Points on a hilly landscape, in no order, each with its height.
From any point a ball rolls to the lowest of the 6 points nearest to it. It stops when none of these is lower. Distance is the straight distance between rows; heights are no part of it.
mupi (h 16.4): [113 113 125 103  99 147 147  69 106  75]
bibep (h 19.5): [147 135 144 136 144 124 148  73 153 134]
Redap (h 5.4): [104 143 120 106  90 130 114 153  71 130]
ped (h 26.2): [131 104 109 120 115 172 141  81 115  74]
Fibu (h 18.9): [134 120  93 114 130 189 107 148  98 152]
vip (h 38.7): [152 107 120 127 153 159 146  63 142 112]
kisu (h 25.3): [154 102  70 110 148 222 107 153 110 136]
lub (h 18.1): [127 137 137 146 108 109 137  94 111 130]
beba (h 26.9): [117 116 123 163 141  52 136 163 139 135]
Sageg (h 12.7): [ 97 147 125 140  89  98 111 164  69 124]
difo (h 42.5): [ 86  84 103 139 154  70 114 211 139 169]
vadi (h 18.2): [139 139 145 142 139 104 130 131 151 148]
Bano (h 13.6): [115 147 142 146 100  99 133 112  96 125]
saz (h 5.0): [117 142 158 169  96  46 143  87 115 106]
vevod (h 19.1): [146 137 145 120 150 136 121 142 171 155]
napeb (h 38.1): [145 131  95 120 144 176 101 176 120 170]
Bup (h 50.0): [130 116 130 131 151 123 106 210 169 158]
viv (h 16.2): [112 132  96 100 105 176 103 161  72 141]
Kima (h 5.1): [125 143 120 139 112 136 113 144  90 145]
gotav (h 38.2): [140 136 125 145 134 128 122 139 134 153]
Zeg (h 41.4): [126 109 129 123 117 158 147  72 113  98]
vot (h 33.8): [117 146 131 154 106 100 124 131  98 134]
meb (h 15.5): [138 146 161 155 136  78 151  88 166 127]
vubug (h 38.6): [120 112 165 128 168 135 106 202 181 137]
Duten (h 16.1): [141 146 176 149 137  69 154  60 160 121]
kepi (h 8.1): [110 135 143 166 102  68 142 125 100 122]
doli (h 18.5): [108 132 129 107  89 127 132  90  93 105]
fura (h 11.9): [136 145 145 154 134  90 135 118 144 139]
ziv (h 43.9): [ 97  96 107 144 147  74 112 206 151 154]
kofa (h 13.9): [107 146 116 120 100 146 100 179  64 138]
Mipob (h 13.0): [ 93 148 135  90  62  87 138  96  89  97]
ren (h 15.1): [110 146 111 127 100 136  95 198  67 143]
Vev (h 30.5): [149 132 140 135 145 131 138  87 142 147]
depok (h 10.0): [ 94 150 137 108  72 102 119 125  71 109]
Bot (h 51.6): [154 111  97 104 164 202 108 179 157 179]
feruv (h 38.3): [122 130 186 120 172 142 121 166 190 135]
Leg (h 45.7): [128 125 146 128 115 122 152  44 119 104]
Fol (h 35.7): [161 105 107 123 120 190 139  97 126  49]
miz (h 28.3): [149 120 135  99 168 189 106 181 183 163]
bofo (h 25.0): [136 127 116 124 129 166 118 132 109 148]
Fut (h 40.2): [112 107 126 142 156  95 113 205 163 146]
legu (h 25.2): [151 121 108 114 150 177 115 156 156 173]
zavi (h 69.4): [148 134 114 126 148 165  99 199 162 175]
Vul (h 40.9): [139 139 110 147 133 117 115 184 132 161]
dubi (h 20.4): [117 124 110 108 111 171 123 123  92 128]
Mit (h 17.2): [102 120  91 160 123  96 104 210  83 150]
meziv (h 10.1): [106 133 112  79  78 114 149  70 105  69]
Mobip (h 15.6): [130 142 159 160 131  56 148 106 157 117]
figo (h 19.6): [150 129 135 113 159 157 117 144 174 158]
gepu (h 20.5): [146 130 159  98 170 146 142  91 187 127]
lofu (h 6.0): [134 130 116 154 130  99 121 181 134 152]
bova (h 24.4): [121 124 138 147 149  87 127 176 164 139]
tasuz (h 38.8): [153 101 111 132 127 181 152  69 132  51]
diz (h 34.8): [151 103 104 126 139 187 132  97 127  91]
miv (h 7.5): [122 144 148 162 108  88 139 101 122 125]
gol (h 14.8): [140 148 173 135 151 103 151  88 177 130]
fovu (h 47.9): [141 100 126 130 127 156 152  43 130  79]
moke (h 10.2): [105 153 114  65  77  88 138  78  87  77]
Zafo (h 28.7): [122 124 124 117 107 156 132 103  94 120]
Bidez (h 28.6): [125 108 130 116 106 141 157  48 118  71]
Ligu (h 15.8): [156 121 143 105 178 144 154  61 181 118]
veg (h 46.7): [132 126 129 136 118 139 137  98 108 130]
vuref (h 6.1): [150 131 155 120 155 122 155  51 165 122]
Tanim (h 7.8): [ 97 155 157 148  71  82 136 102  83 101]
Buvus (h 16.3): [142 131 163 101 180 123 164  52 199 107]
lil (h 20.7): [147 137 125 128 146 152 118 146 145 160]
Pumi (h 37.7): [112 119 177 126 174 161 111 199 190 138]
sud (h 14.0): [103 136 115 154 105  99 111 188  70 131]
nabu (h 18.6): [117 139 102 138 117 149  98 209  75 153]
Besi (h 16.5): [128 132 144 158 140  60 141 137 157 130]
Gamef (h 20.6): [104 117 131 164 138  37 140 137 152 128]
vil (h 38.4): [116 111  99 152 146  93 113 207 138 158]
Gur (h 53.2): [140 138  99 135 130 155 105 187 108 172]
fotu (h 26.3): [156 105 108 110 159 180 132 100 148 132]
gake (h 4.4): [103 152 113  64  72  98 126 102  80  94]
gedu (h 19.4): [142 143 158 140 127 108 151  53 145 127]
kurep (h 13.1): [105 127 112  73  81 140 124 109  90  86]
tad (h 8.4): [104 144 157 148  88  89 145  77  95 109]
negub (h 31.7): [154 104  99 117 154 198 120 124 138 133]
Zipad (h 28.8): [128 137 100 153 124 123 103 194  95 161]
sugeg (h 35.6): [157  98  80 118 144 214 123 133 112  95]
sot (h 20.3): [153 123 138 101 164 163 131 119 177 145]
buva (h 16.7): [139 145 172 136 153 108 140 118 182 136]

Where does a ball stop that starts at each point below?
Leg | gake
Gur | Kima
Bidez | gake
Sageg | Kima
ped | gake
Gamef | saz
doli | gake

Call two points neighbours if one is among the 6 nearest of the other. Go from one point of each pair to the other, from neighbour to neighbour, staying as low as possible. Name the highest point that can't be avoided.
vuref, gake | meb
Kima, gake | depok
saz, lofu | Mit
